Points, in no order, along strands that fork, close into loops and pass close to each other.
In the rows, 128 means zero.
Two points are linked if the straight distance between their rows is under 129. Some points are linked to none.
gekip: [111 123  91 138 103 118 134 130 141 128  98 142 131 146 113 150 119 141
 134 120 119 162 151  96 130 120 153 134 152 111 137 119 141 134 145 156
 149 130 156 112 155 157 159 122 171 124 119 195 102 121 157 122]
zal: [125 136  91 137  99 120 130 136 137 123 104 149 139 158 130 137 130 142
 139 124 112 146 135  99 132  95 165 142 157 124 128 145 161 145 134 164
 160 162 164 119 165 157 159 130 179 124 121 175 121 114 141 118]
Zazis: [163 149 106 158 110 164 109 101 141 133 145 148 114 118 138  40 144 151
 101  89 132  76 108 160 136  67 117  93 129 132 103 132 111 135 116 102
 121 119 150 125  80 113 115 162  74 110 137  74 157 119  55 144]
fafur: [148 153 109 177 135 136 105 142 144 118 139 156 124 141 127  83 117 173
 114 166 139 118 120 147 140  89 102 117 154 160 111 127 140 138 116 114
 164 138 138  95 143  91 102  97 103 121 141 110 154 133 110 115]
Mig: [146 136 179 170 127 134 117 117 103 135 165 132 107 125 142  86 127 127
  83  91 123  84 109 133 127 131 118  99 127 171 109 147 121 103 139  68
 102  92 125 137  85 128 114 129  65 159 148  89 140 146  73 150]
sarat: [125 121 158 123 160 109  99 170 125 119 154 119 152 135 117 108 119 158
 144 208 162 133 136 135 142 124  94 160 138 151 113 126 133 118  93 130
 164 166  98 107 142 102  96  77 129 134 132 109 151 130 122 114]
taz: [133 160  89 161 116 151 130  88 137 124 119 163  90 109 109 119 123 137
  76 103 157 119 105 190 119 125  97  89 130 131 146 139  92 141 144  87
 112  52 122 119 121  69  89 144  75 123 165  97 147 165 131 134]
nabo: [134 133 121  87 145 111 155 121 113 155 171 123 127 153 212 149 147  62
 136 121 116  91  88 168 106 168 108 194  87 193 165 137 145 109 117 173
  47 140 100 166 147  81 148 165  70 142 132  80 134 142 144 143]
Figo: [140 139 125 133 109 151 129  75 127 142 133 131  89  99 149 123 151 105
  66  50 139  90  86 159 123 146 126 112 112 120 134 135  96 126 141  96
  78  70 120 163  75 120 117 181  57 143 152  95 135 146  93 149]
gan: [145 122 207 143 169 136  96 158 127 126 152 131 134 105  81  88 117 187
 116 162 163 116 133 157 134 150 101 104 116 147  93 113  85 124 104  81
 151  99  88 108  96  96  68  80  91 138 129  90 128 141 108 132]
suruf: [141 103 174 136 153  99  86 178 124 109 161 143 150 160 155  90 134 145
 169 190 121 107 129  96 130  80 141 155 140 173  93 153 197 114  84 126
 166 217 122 139 143 165 157 100 137 129 111 112 160 117  81 114]
tezif: [145 120 204 172 148 110 107 165 107 114 192 134 140 148 160  58 121 132
 149 147 106  91 139  92 148  84 137 115 127 180  87 154 179  90 103  92
 138 180 131 139  94 181 152  93  89 153 128 111 161 126  61 145]
rarud: [124 171  54 188  84 147 145  90 130 126 133 160  65 142 153 131 135  88
  83  81 102 122 105 149 134  94 104  98 138 154 156 157 139  98 164 108
 100  68 162 129 130 108 151 158  88 147 179 124 140 136 131 132]
Zotep: [138 119 129  91 164 123 133 128 121 150 171 137 127 141 193 111 149  87
 136 137 119  81  71 170  94 143 112 191  92 179 139 134 150 124 122 171
  58 148 103 155 144  83 141 166  69 108 112  59 145 149 110 132]
vukib: [148 133 139 165  93 158 115 102 143 132 132 124 114 112 105  91 142 141
  91  63 112 102 103 125 140  94 153  85 141 101 101 133 113 134 146  89
 132 109 159 140  72 170 138 149 104 131 125 123 119 133  81 125]
fod: [138 126 108 146  83 159 129  68 146 144 118 112  98 101 126 115 155 111
  89  37 116 111  86 141 140 101 167  93 122  83 120 141 106 137 158  95
 112  99 164 148  82 160 138 180 110 134 135 150 114 124 107 136]
Fesa: [125 100 146 105 136 129 132 109 152 147 118  76 159 122  55 117  99 185
 158  86 125 169 125 105 137 133 184 109 130   5  89 106 120 172 127 137
 181 163 178 117 112 210 125 157 190  96  61 172  94 106 109 123]
rotob: [153 144 166 201 106 144 114 118 111 121 176 144 100 143 139  78 120 113
 110  87  92  86 131  84 144  97 131  75 136 175  98 143 161  78 143  76
 126 117 165 117  69 185 160 115  69 160 138 118 138 129  68 153]
netig: [129 134  99  76 147 155 152 106 143 164 140 126 135 103 146 134 147 110
 102 106 151  95  88 185 118 170 114 172 112 106 145 111  98 144 129 166
  72  94 101 135 123  68 106 168  84 105 126  70 135 179 136 128]
ran: [145 110 195 128 138  90 119 175  97 120 182 125 133 156 192 127 130  87
 152 152 118 106 142  97 135 104 131 145 121 192 134 171 181  88  84 115
 115 189 102 160 117 168 154 111 122 169 140 122 149 130  94 146]
gedup: [118 116 165 137 132 118 130 159 100 109 143 114 116 136 114 148 110 120
 139 184 138 149 173 115 144 135  94 114 147 163 155 124 136  97 113 106
 140 138 100 119 121 121 101  79 131 165 153 151 130 129 157 129]
gav: [106 134  52  79 115 130 158  96 155 137  67 101 151 121  90 149 121 151
 140 116 127 183 125 136 124 138 141 137 133  30 136 109 101 169 151 181
 163 123 144 120 162 117 117 153 221  88 107 185 114 100 178  99]
geb: [165 144 140 178 123 166  96 123 153 125 146 141 127 107 111  45 126 190
 104 101 141  83 115 163 139  87 124  78 135 119  86 122 110 148 107  84
 160 111 141 126  76 119  98 127  92 109 127  73 144 133  56 129]
pugi: [138 130 136 148 114 155 125 107 129 118 100 146  80 105  76 134 126 146
  73  96 141 146 132 151 115 142 116  71 136 128 129 128  70 121 160  88
 125  40 137 112 101 102 111 122  96 129 142 136 115 152 164 136]
pip: [103 121 180 122 129 138 152 130  95 116 115 107  96 107 110 162 126 106
  97 118 128 157 155 131 125 176 102  96 109 157 147 106  64 100 164  64
 102  65 125 124  89 118 111 100 109 140 142 153 103 122 172 150]
megu: [146 114 144 153 113 147 113  94 171 134 122 112 129 111  69  77 127 184
 126  59 134 135 102 134 146 108 170  81 131  43  93 113 106 156 123 102
 168 126 175 125  81 178 115 144 150 109  99 153 105 121 103 124]
Lub: [109 139 225 136 150 156 142 160  91  83 122  79 112 105  85 164 118 108
 119 176 130 156 203 132 142 147  96  71 109 170 150  90  90 100 147  61
 142  92 123 117  59 118 105  74 127 143 136 147 114 143 177 154]
zavom: [131 148  98 169 103 143 145  87 114 136 131 140  65 137 145 143 129  94
  68  64 121 125 103 154 122 134 102  92 128 160 153 152 103 103 165  86
  76  47 138 137 111 107 129 153  74 162 177 121 132 149 139 146]
nud: [124 140 199 144 139 140 133 179  87  94 141  97 109 132  91 153 100 107
 136 226 141 144 199 131 151 129  83  84 146 201 172 110 121 110 116  93
 156 125  96 120  90 100  83  78 126 161 151 132 138 146 161 125]
mamev: [147 131 164 139 120 153 116  91 121 150 145 127 113 113 143 100 140 109
  63  50 130  74  85 139 114 136 136 107 114 127 109 135 104 120 143  78
  87  79 124 158  61 133 128 172  56 145 142  83 135 147  67 148]
Vuvib: [101 123 155 115 157 133 142 155 111 107 108 122 133  93  82 151 112 151
 122 186 151 162 153 147 126 168  80 123 129 131 133  97  75 120 132  97
 146  96  99 104 128  77  74  66 141 123 132 129 118 121 171 120]
kal: [160 156  90 202 104 163 118 107 164 108 117 156 110 122  85  70 122 181
 105 105 130 124 120 160 145  79 127  58 146 107 110 120 117 151 115  95
 172 113 159  95  98  99 103 116 130 117 132 131 141 133 114 110]
Rudub: [147 123  89 138 109 103  92 128 135  90  91 186 138 172 163 160 154 129
 198 170 113 162 140  73 128  79 165 156 162 168 139 160 191 136 114 173
 148 218 152 116 210 144 165 131 198 143 145 150 118  99 148  97]
rari: [114 115  86  96  97 134 152  78 144 171 102 100 133 120 133 140 141 117
 150  50 114 141  90 121 133 123 185 147 117  43 130 134 119 160 151 159
 120 138 159 150 136 172 144 186 169 105  99 187 108 107 149 128]
Zita: [121 107 134  72 123  96 131 143 120 156 116 119 165 138 156 169 126 120
 178 106 105 139 148  61 105 151 195 170 122  87 116 121 150 155 116 171
 131 176 146 154 174 211 195 160 183 108  88 162  95 109 118 130]
Zav: [128 106 144 105 130 120 130 103 146 153 145  85 172 126  94 100 115 167
 170  82 119 139 102  91 135 108 200 131 129  12  84 119 138 171 120 144
 172 180 174 129 120 231 143 178 180  87  57 170 113 109 102 127]
Romo: [104 120  85 101 125 129 151 110 152 130  72  91 157 116  54 153  99 168
 139 105 124 198 145 115 123 140 156 111 141  23 116  91 116 165 142 160
 175 129 168 110 148 147 133 138 220  93  87 200  90  94 165 102]
geto: [120 116 152 139 161 134 109 159 159 124 114 123 151 121  47 121 101 207
 136 174 145 166 163 119 140 146 136 117 150 100  96  86 109 140 112 126
 184 134 145  87 121 136 116  75 156 124  98 147 112 131 125 102]
sol: [147 128 172 189 106 134 114 130 123 123 167 129 122 155 141  72 126 119
 127  93  78  89 133  67 148  88 158  87 139 150  91 144 179  97 145  96
 132 150 175 131  73 229 186 123  83 150 120 125 125 127  55 155]
Gor: [149 152 108 183 124 158 109 129 163 108 120 148 125 143  92  83 119 190
 112 132 135 129 126 145 142  90 132  81 154 119 102 118 127 154 112 112
 178 132 163  95 121 114 113 106 134 120 116 134 132 135 112  99]
kuda: [ 92 117 205 117 143 146 164 141  84  99 113  80 108  90  96 169 128 105
 105 140 134 158 178 135 115 176 103  97  97 150 143  91  66 100 150  57
 112  74 115 123  81 111 110  84 121 134 129 147  88 122 185 150]
pazo: [122 151  65 123 122 144 137 100 142 121  98 155 102 111  95 148 121 143
  79 125 164 145 106 197 127 157  92 104 129 109 155 124  76 147 148 128
 115  57 106 117 146  59  84 129 102 113 155 113 139 161 164 125]
gidaf: [100 134  34 126 113 113 142 124 147 114  69 142 133 134 100 170 116 147
 127 151 130 194 153 129 129 137 124 140 155 106 153 111 123 150 167 168
 158 109 131 108 181  95 135 108 194 117 142 189 107 107 197 107]
Mufu: [154  98 172  76 166  76 103 162 109 118 164 133 148 164 204 133 146  80
 195 200 120 100 106 118  98 122 147 192  99 184 150 165 189 111  76 172
 102 224  68 151 163 133 148 136 136 138 123  82 152 108 101 128]
Sabi: [155 154 109 154 126 150 113 120 141 127 147 145 119 131 154  53 143 149
 109 119 118  75 106 160 130  75 112 115 128 154 110 132 133 138 118 125
 112 134 151 126 110 107 120 150  84 103 130  72 160 116  63 136]
soki: [130 123 163 177 103 115 120 131 109 115 155 154 104 161 170 146 125  86
 158 113  93 123 153  71 152  93 138  93 137 184 154 166 197  77 123 104
 130 162 153 129 108 187 175 100 118 186 156 168 127 125 121 153]
labu: [129 127 115 160 109 155 124 112 142 124 101 134  83 119  89 140 129 133
  89  80 115 153 132 117 139 131 136  72 143 116 137 133 105 124 171 100
 125  67 159 117  99 151 139 132 116 137 134 171 106 141 150 127]
favi: [132 126  94 143 106 110 107 143 132 109 106 167 133 160 157 148 140 134
 165 142 112 144 134  88 125  90 160 146 152 152 135 151 182 135 119 162
 154 178 152 123 190 152 165 130 182 133 129 164 120 117 145 118]
pap: [127 136 223 153 144 146 124 157  88  98 145  96 104 113  85 135 104 129
 129 191 141 147 183 134 146 139  96  68 130 181 145 115 102 107 132  69
 145 109 124 113  72 108  85  75 117 156 143 139 129 146 158 143]
dobur: [108 124  74  60 106 118 166  96 142 162  81 104 155 130 150 184 139 112
 179  82  98 162 125  98 108 143 183 164 124  50 145 122 139 169 140 202
 120 152 142 155 181 166 165 190 219  95  86 173 110  99 166 125]
vinem: [142 123 215 154 128  88 133 173  84 127 194 109 128 149 191 122 131  64
 147 138 107  96 157 100 150 106 135 118 121 210 138 179 179  90  92  94
 101 182 109 176  90 174 157 118 106 196 153 130 140 136  78 147]
Gab: [115 116 119 140 122 108 126 149 118 103 120 141 126 146 134 164 115 118
 157 174 136 164 172 114 144 119  93 130 156 169 159 139 155 100 120 135
 154 149 105 116 151 117 122  89 157 156 164 168 131 125 173 120]
Fadu: [120 153 107 178 113 132 146  95 104 125 127 144  67 140 140 151 116  93
  98 107 126 146 132 160 129 144  86  84 121 187 168 148 107  94 170  75
  93  52 139 113 124  94  99 114  82 172 188 138 130 155 168 148]
zivi: [122 131 108  68 137 114 168 119 119 170 155 108 124 134 196 170 139  65
 123  95 117  94 101 154 109 195 110 192  90 156 156 131 111 110 121 168
  47 114  94 165 142  94 142 163  83 137 133 101 122 141 158 142]
rit: [123 116  99  72 119  91 129 131 118 143  82 146 164 139 177 193 143 115
 194 128 103 161 147  62 101 135 188 177 131 110 145 129 161 153 119 185
 120 185 146 141 209 178 187 152 214 118 106 167  95  99 145 119]
fule: [136 164  68 132 130 144 132 112 154 126 120 158 120 134 137 110 134 146
 101 143 150 118  92 194 127 112  95 131 138 137 143 120 115 148 129 148
 122 106 120 117 163  53  90 140  94  95 143  88 159 160 134 116]
Dubo: [145 138 151 134 167 118 115 141 108 130 188 128 133 138 183  76 136 106
 116 135 138  70  93 163 124 125  94 149  98 187 126 141 136 112 125 124
  84 131 102 135 122  82 101 140  49 130 143  56 161 145  78 147]
sus: [115 135  74 139 104 144 133 102 149 129  78 125 103 121  85 142 130 133
  93  89 129 157 125 142 135 124 140  89 142  88 153 127 100 149 168 122
 124  82 156 115 126 126 132 145 152 124 138 180 104 125 172 119]
Bapud: [120 111 151  81 139 107 126 159 120 162 136 107 169 125 135 144 130 128
 149 125 118 116 139  81 116 159 177 180 113  85 106 127 133 151 120 169
 127 167 128 146 151 185 169 146 148 111  74 132 121 119 108 130]
Nen: [110 125  62  77 108 143 156  63 164 162  92 108 139 122 132 136 148 125
 150  59 127 144  85 138 133 126 169 152 113  31 140 130 106 158 145 177
 118 127 145 140 150 129 125 184 179  96 103 173 120 110 166 120]
rema: [140 129 134 127 114 157 125  80 137 153 113 133 105  82 112 131 141 122
  64  59 164 103  89 175 121 158 134 116 110  95 131 126  73 136 139  98
 106  52 110 150  72  97  99 174  71 126 137  91 121 159 119 144]
Roga: [152 134 127 173  86 165 107  75 141 125 118 143  90  94 111  92 137 135
  76  55 134  96 106 158 134 101 141  60 131 117 101 136 101 135 144  64
 124  69 153 136  65 125 116 152  84 138 144 105 133 139  85 143]
zuvi: [108 129  90  82 145 124 135 146 135 125 103 120 165 120 117 152 131 145
 143 185 147 145 129 140 123 165  99 191 129 102 118 102 111 149 127 192
 143 142 100 104 183  82 102 107 162 101 116 110 130 132 165 105]
modon: [132 104 174  65 140  73 135 182  94 116 140 118 168 144 175 184 123  80
 187 171 120 137 165  76 113 131 153 159 131 161 153 136 159 113  67 136
 123 212  90 155 150 189 172 113 181 150 139 130 118 108 119 123]
togid: [ 97 100 146 136 127 120 136 152 117  84  94 130 131 146  91 184  97 115
 159 193 123 182 208  92 138 132 102  94 145 143 168 101 150  99 127 119
 167 147 114 112 128 129 128  77 176 153 161 181 118 113 191 114]
pubuk: [139 106 177  88 182  96 103 172 127 132 178 118 169 140 155  99 143 127
 165 202 142  88 115 120 113 132 130 195  94 153 108 142 156 124  87 163
 124 188  83 129 149 121 131 116 120 119  95  79 161 134  92 134]
Kab: [108  97 141  37 160  99 153 167 108 135 139  89 199 108 134 179 135  96
 189 189 135 121 155  99  93 183 125 221 100  99 102 109 155 134  84 179
 125 170  80 133 170 128 140 105 170 106  98  97 133 109 141 105]
Dod: [107 135  42  65 119 150 160  71 160 152  90 109 149 122 125 137 141 139
 154  97 139 148  87 154 132 134 155 161 117  31 145 121  99 166 148 190
 129 125 137 132 166  93 104 176 198  84 107 155 137 109 182 112]
buf: [142 112 185 184 118 124 114 141 140 118 156 138 133 156 122  94 119 139
 142 112  88 111 152  58 154  98 171  95 133 128  95 140 187 111 127 109
 152 169 183 120  89 246 182 107 110 145 102 153 114 141  81 149]
zep: [106 108 142  95 139 106 134 158 108 140 138 118 145 123 134 152 132 119
 141 146 135 127 139 111 120 163 117 173 122 130 127 123 122 119 115 145
 115 142  92 131 148 133 124 108 132 141 124 128 123 117 132 128]
leka: [136 113 198  77 147  70 138 183  85 143 189  78 158 127 179 143 138  66
 151 170 124  87 142 123 126 169 143 179  81 165 134 151 135 112  76 140
  97 172  66 166 106 136 139 123 124 159 123  99 135 132 108 146]
Mago: [138 128 232 177 135 109 120 162  89 118 191 110 129 150 152  91 121  99
 138 147 109 101 158  92 157 106 135  86 124 194 121 156 170  76 111  78
 131 172 127 152  67 189 137  96  91 193 141 131 149 148  81 153]
dok: [138 153 106 134 139 149 124 108 140 138 148 151 118 111 157  85 135 126
  86 102 154  77  89 192 117 120  93 128 118 144 127 124 115 139 125 122
  98  98 107 129 114  71  97 156  56 115 143  55 153 162  90 145]
gug: [144 114 184 164 150 114  92 176 129 116 169 137 151 156 138  52 124 152
 160 173 114  99 139  83 144  77 141 135 142 164  76 140 189 105  90 115
 166 202 150 126 113 181 156  88 118 123 107 107 155 117  60 130]
dat: [ 70 119 100  92 141 126 158 137 125 111  79 115 163  98  78 194 120 124
 137 192 147 175 148 133 104 185  80 166 118  92 129  80 112 139 131 145
 143 116  87 113 174  76 102  83 183 106 128 136  95 101 197  94]
paga: [127 115 175  98 175 105 108 182 123 126 173  99 163 127 135 108 125 136
 148 204 159 106 124 138 129 140 104 179 106 149 103 127 135 118  75 144
 149 175  73 114 136 112 102  96 130 137 121  85 165 131 113 125]
fudif: [139 149  87 109 136 163 130  86 158 142 128 138 134  97 142  98 147 138
  98 112 166  89  73 217 128 124 107 141 119 100 139 106 104 159 122 155
 102 108 114 132 126  51  91 169  83  96 131  71 147 166 129 128]
Vobud: [107 135 102  96 125 133 138 126 128 143 101 123 120 106 101 148 123 137
  94 115 137 144 123 136 127 176 113 135 131  97 140 117  82 136 148 136
 112  76 114 122 130  99 114 132 121 113 127 126 110 128 149 125]
Tugo: [131 140  95 164  80 149 133  90 135 136 120 129  86 124 128 133 143 103
  86  53 110 126 104 130 140 106 143  96 141 116 146 145 115 122 167 105
 105  84 162 141  99 162 155 168 111 151 144 163 118 134 124 130]
Kun: [ 89 124 107 105 144 139 151 144 126 107  80 127 135  92  72 169 114 143
 117 187 149 178 145 143 107 179  76 138 123 104 133  83  88 133 140 116
 143  89  95 107 153  65  83  70 158 106 134 126 106 111 189 107]
mulog: [128 123 188 133 167 137 115 154 122 119 143 128 122 101  77 113 108 176
 121 185 163 137 145 156 136 157  86 104 128 149 116 107  81 119 111  85
 153 105  98 100 108  91  66  65 110 138 132 112 123 143 139 126]
todu: [ 91 106  96 122 109 122 144 133 133 128  74 126 132 123 103 178 117 129
 132 117 110 173 166  94 125 144 145 132 144  94 140 114 133 132 157 153
 132 114 148 125 159 150 165 124 176 123 117 188  91 104 168 131]
beba: [150 147 125 166 135 142 103 152 149 116 151 142 133 143 136  61 135 176
 123 143 130  97 107 137 134  79 119 125 141 151  94 125 145 144 108 125
 145 152 146 117 128 109 117 127 101 107 116  83 156 125  72 122]
bovul: [135 137 128 117 167 125 129 132 119 132 167 134 128 142 181 101 144 102
 119 143 143  85  86 170 118 132  89 169 102 183 141 129 142 115 119 149
  81 127 100 130 142  79 110 142  61 127 137  69 151 149 109 140]
Zak: [154  98 168  98 160  79  92 166 116 109 150 147 146 163 192 128 143  96
 192 195 120 109 121  97 104  92 146 175 119 184 138 167 191 117  83 152
 119 231  90 157 168 148 157 128 144 143 125  94 153 109  89 124]
gizap: [146 135 131 170 105 159 104  88 138 122 121 149  79 106  96 114 122 143
  70  79 139 119 110 161 124 122 121  64 135 130 126 138  91 121 143  71
 121  49 140 120  82 108 103 137  77 139 146 114 137 154 123 135]
sego: [117 117 128 107 152 109 115 166 125 109 130 125 161 130 116 144 117 149
 156 218 166 151 154 124 139 131  92 166 145 147 121 115 139 119  94 150
 168 168  88 104 157 103  99  84 165 125 129 125 147 123 145 111]
pof: [124 113 110  67 135 137 186 112 127 171 135 106 125 103 156 173 133  82
 111  97 135  97  97 167 113 221 102 178  97 117 152 107  77 125 136 163
  44  83  93 154 118  70 118 156  72 119 137  83 116 157 154 139]
Suluz: [142 138 174 186 120 138 123 117 108 125 174 134 110 141 144  80 128 116
 101  91 103  97 120 113 135 117 122  92 127 170 107 150 142  87 145  75
 109 112 144 127  86 158 137 122  62 166 144 116 140 137  75 152]
guse: [151 139 174 179 153 151  86 151 147 123 156 154 132 114  97  54 121 206
 108 137 155  93 119 161 138 117 112  95 138 137  80 112 107 133  96  86
 163 111 112 108  94 104  95 102  81 132 126  76 143 141  69 123]
revoz: [145 177  52 195  84 157 136  84 131 125 140 161  68 129 149 102 134 108
  90  82 102 104 117 155 135  68 111  71 138 163 137 155 129 108 155  90
 112  81 172 120 111 110 134 153  82 136 174  91 159 134 105 133]
Tob: [134 124  76 100 117  87 120 125 128 107  70 169 152 155 164 191 151 120
 203 149 113 171 149  73 112 112 171 171 153 143 152 141 160 142 125 191
 135 192 142 130 223 150 173 134 229 125 137 167 103  95 171 105]
vizu: [105 135  92 104 125 140 153 118 126 136  87 138 109 102 103 163 123 129
  83 128 146 148 114 162 116 182  91 128 131 107 148 114  67 141 153 127
 105  60 105 122 137  69  96 119 121 116 145 120 112 138 169 132]
punim: [127 119 101  41 125 124 161 104 135 181 107  94 164 127 152 172 144 114
 187  97 105 134 123  98 108 150 195 180 113  48 120 125 143 173 131 203
 119 163 132 158 169 160 163 190 199  91  64 152 110 103 145 124]
risu: [129 144 127 177 127 126 124 122 120 121 143 143 100 139 139 113 117 129
 104 129 135 119 120 142 138 115  93 104 141 167 135 148 127 107 142  93
 116 101 131 110 126 107 100 105  85 149 162 130 143 141 124 125]
Bet: [135 129 142 114 127 142 123 123 131 151 119 126 122 100 117 125 129 143
  84  94 148 107  99 142 126 162 125 131 123 100 118 128  85 139 129 122
 114  91 103 132 107 118 111 147  96 121 131 106 119 144 109 136]
Tigu: [135 105 176 125 150  97 105 176 112 121 164 135 146 155 165 114 131 120
 161 168 126 110 132  95 128  99 133 153 129 172 114 156 179 106  94 126
 139 198 108 140 143 163 151 109 137 143 124 127 151 125  96 125]
mel: [153  93 175  81 185  97 102 161 129 134 170 114 157 149 174  98 152  97
 180 201 119  72  96 136  94 135 151 204  84 165 118 150 176 119  86 184
  95 203  77 141 154 113 147 134 114 117  86  63 155 131  81 121]
Vup: [104 119 146 148 128 140 121 151 131  58  83 125 118 148  77 191  96 109
 156 200 121 192 212  84 142 127  96  63 136 146 191  89 161  96 134 111
 177 129 131 102 110 117 124  67 175 149 154 180 114 106 209 128]
lar: [129 119 127  71 131 127 134 133 141 171 135 103 164 132 138 138 136 127
 155 105 119 112 113 103 113 142 179 181 119  73 117 128 136 167 127 184
 123 152 131 150 158 160 152 186 165  96  71 128 122 119 117 126]
nov: [121 132  74 115 139  95 117 137 125  99  99 151 143 140 131 165 125 146
 163 210 161 178 151 129 137 118  96 173 155 149 137 119 150 129 121 177
 172 164  96 109 191  82 114  88 186 115 145 135 144 122 178 102]
Nopu: [140 157  76 168 133 133 119 129 146 116 131 162 119 149 141  99 128 157
 115 150 146 126 116 163 135  96  98 131 148 156 128 133 139 142 134 136
 147 128 134 105 165  74 102 117 114 112 153 107 158 138 125 113]
fegud: [117 121 120 114 121 131 133 123 145 143 102  95 145 122  69 130 111 164
 131  98 131 165 131 116 138 128 165 115 146  48 110 114 114 160 139 144
 167 133 167 114 128 167 129 147 179 103  88 172  95 117 128 118]
Fid: [111 140  65  95 129 107 133 132 136 111  89 138 161 129 123 169 134 140
 153 200 156 170 140 140 121 147  94 197 133 125 127 112 124 144 126 200
 160 150  98 107 198  78 110  99 179 105 134 123 134 115 176 105]
luva: [131 116 162 153 116 119 119 143 131 134 144 122 140 144 111  99 121 143
 124  98 106 111 127  86 135 109 166 123 137 113  98 133 146 132 131 125
 139 147 164 139 109 209 164 137 118 130  94 152 112 134  88 129]
vevan: [ 95 108  84  93 102 121 156 120 133 141  67 100 142 106  97 191 113 112
 139  91 107 187 159  94 109 156 154 128 125  49 140 103 132 159 165 161
 134 112 151 136 165 161 173 151 203 105  92 191  70  95 166 122]
Tel: [ 82 125  50 106 126 114 156 127 131 105  65 141 145 113 103 195 119 126
 131 173 131 193 162 127 110 160  99 159 135 101 146  92 124 138 157 165
 147 110 112 116 191  91 136 100 199 116 148 165 100 100 201 105]
Dugi: [122 130 153 155 131 125 123 141 115 116 147 134 109 129 127 128 109 134
 128 155 137 141 149 128 142 131  98 111 139 163 139 138 122 101 133 100
 128 118 115 111 123 123  98  86 106 162 152 147 136 139 143 132]
zata: [134 125 148 158 110 143 121 127 138 137 134 121 127 131 117  95 132 135
 107  77 104 106 113 106 139 108 161 108 139 109 107 138 132 134 144 113
 130 128 159 136  89 190 146 152 110 127 113 136 112 132  80 127]
Ravu: [114 132  41 130  99 142 142  86 169 124  69 129  98 117  85 140 127 139
  94  82 132 180 116 159 139 119 148  87 140  58 154 124  96 150 164 130
 141  73 165 115 130 119 117 148 173 118 142 193 111 116 195 109]
nug: [ 95 119  73  70 103 128 164 103 132 160  72 100 156 114 119 194 125 111
 149  85 102 166 137  96 114 161 160 151 127  48 143 105 124 165 153 185
 127 123 135 152 172 156 173 171 213  98  97 189  85  90 173 123]
Pulu: [124 127  90 144 123 104 114 133 127  99 114 167 128 149 132 165 121 139
 153 188 141 167 166 111 144 105 106 140 163 155 147 132 158 112 121 151
 171 153 118 102 170 101 132  84 165 138 163 164 142 124 179 103]
Mak: [155 154 119 146 152 139 113 122 123 132 165 160 124 126 161  55 134 131
 102 118 136  70 108 179 120  98  84 114 117 180 119 132 125 124 119 115
  95 111 130 121 107  78 102 144  43 114 149  41 172 138  62 146]
bosu: [111 127 135 150 121 140 149 109  95 110 111 119  70 112 119 170 125  96
  98 108 130 160 154 140 124 170  95  75 119 171 160 126  72  98 174  72
  92  43 138 126 101  98 115 106 102 157 160 157 107 133 187 151]
limu: [137 173  85 191 113 141 132 111 124 117 147 167  87 139 158  91 128 115
 100 117 126 104 120 158 135  89  86 101 136 186 129 151 146 105 135  95
 111  92 147 109 132  88 107 126  72 121 172  90 163 138 103 132]
Lutap: [142 118 162  96 128 104 127 140 128 173 156 117 150 145 187 134 147  92
 142  82  86  86 111  87 110 152 187 184  90 128 118 149 155 128 114 157
  71 162 122 183 124 190 196 187 110 121  82 122 127 117  93 143]
gafa: [131 112 140  85 123 129 132 114 133 173 140  94 160 128 131 114 134 131
 161  73 107 122 104  89 133 120 207 160 110  36 104 129 134 169 124 157
 130 171 158 162 131 204 157 197 166  94  60 147 120 112 102 129]

A fork is a point with three links, a tip a point with one. Leave the first point through the second and follow the links. Name the first fork or tip that comes.
pip; bosu => gedup
tezif; Mago => Tigu
Figo; rema => gizap
gidaf; Tel => Sabi
fegud; Romo => rari
gan; mulog => gidaf
Mufu; mel => nov
pof; zivi => Mak
rari; Nen => lar
Bet; rema => vukib

A piece is all that can be reached along the links. How many separate loops has the piece of each point below (a circle has one, a figure eight two, a Y none), and how many tips (points with one link)?
mel => loops 2, tips 2
gekip => loops 1, tips 1
pof => loops 2, tips 2
gizap => loops 2, tips 1
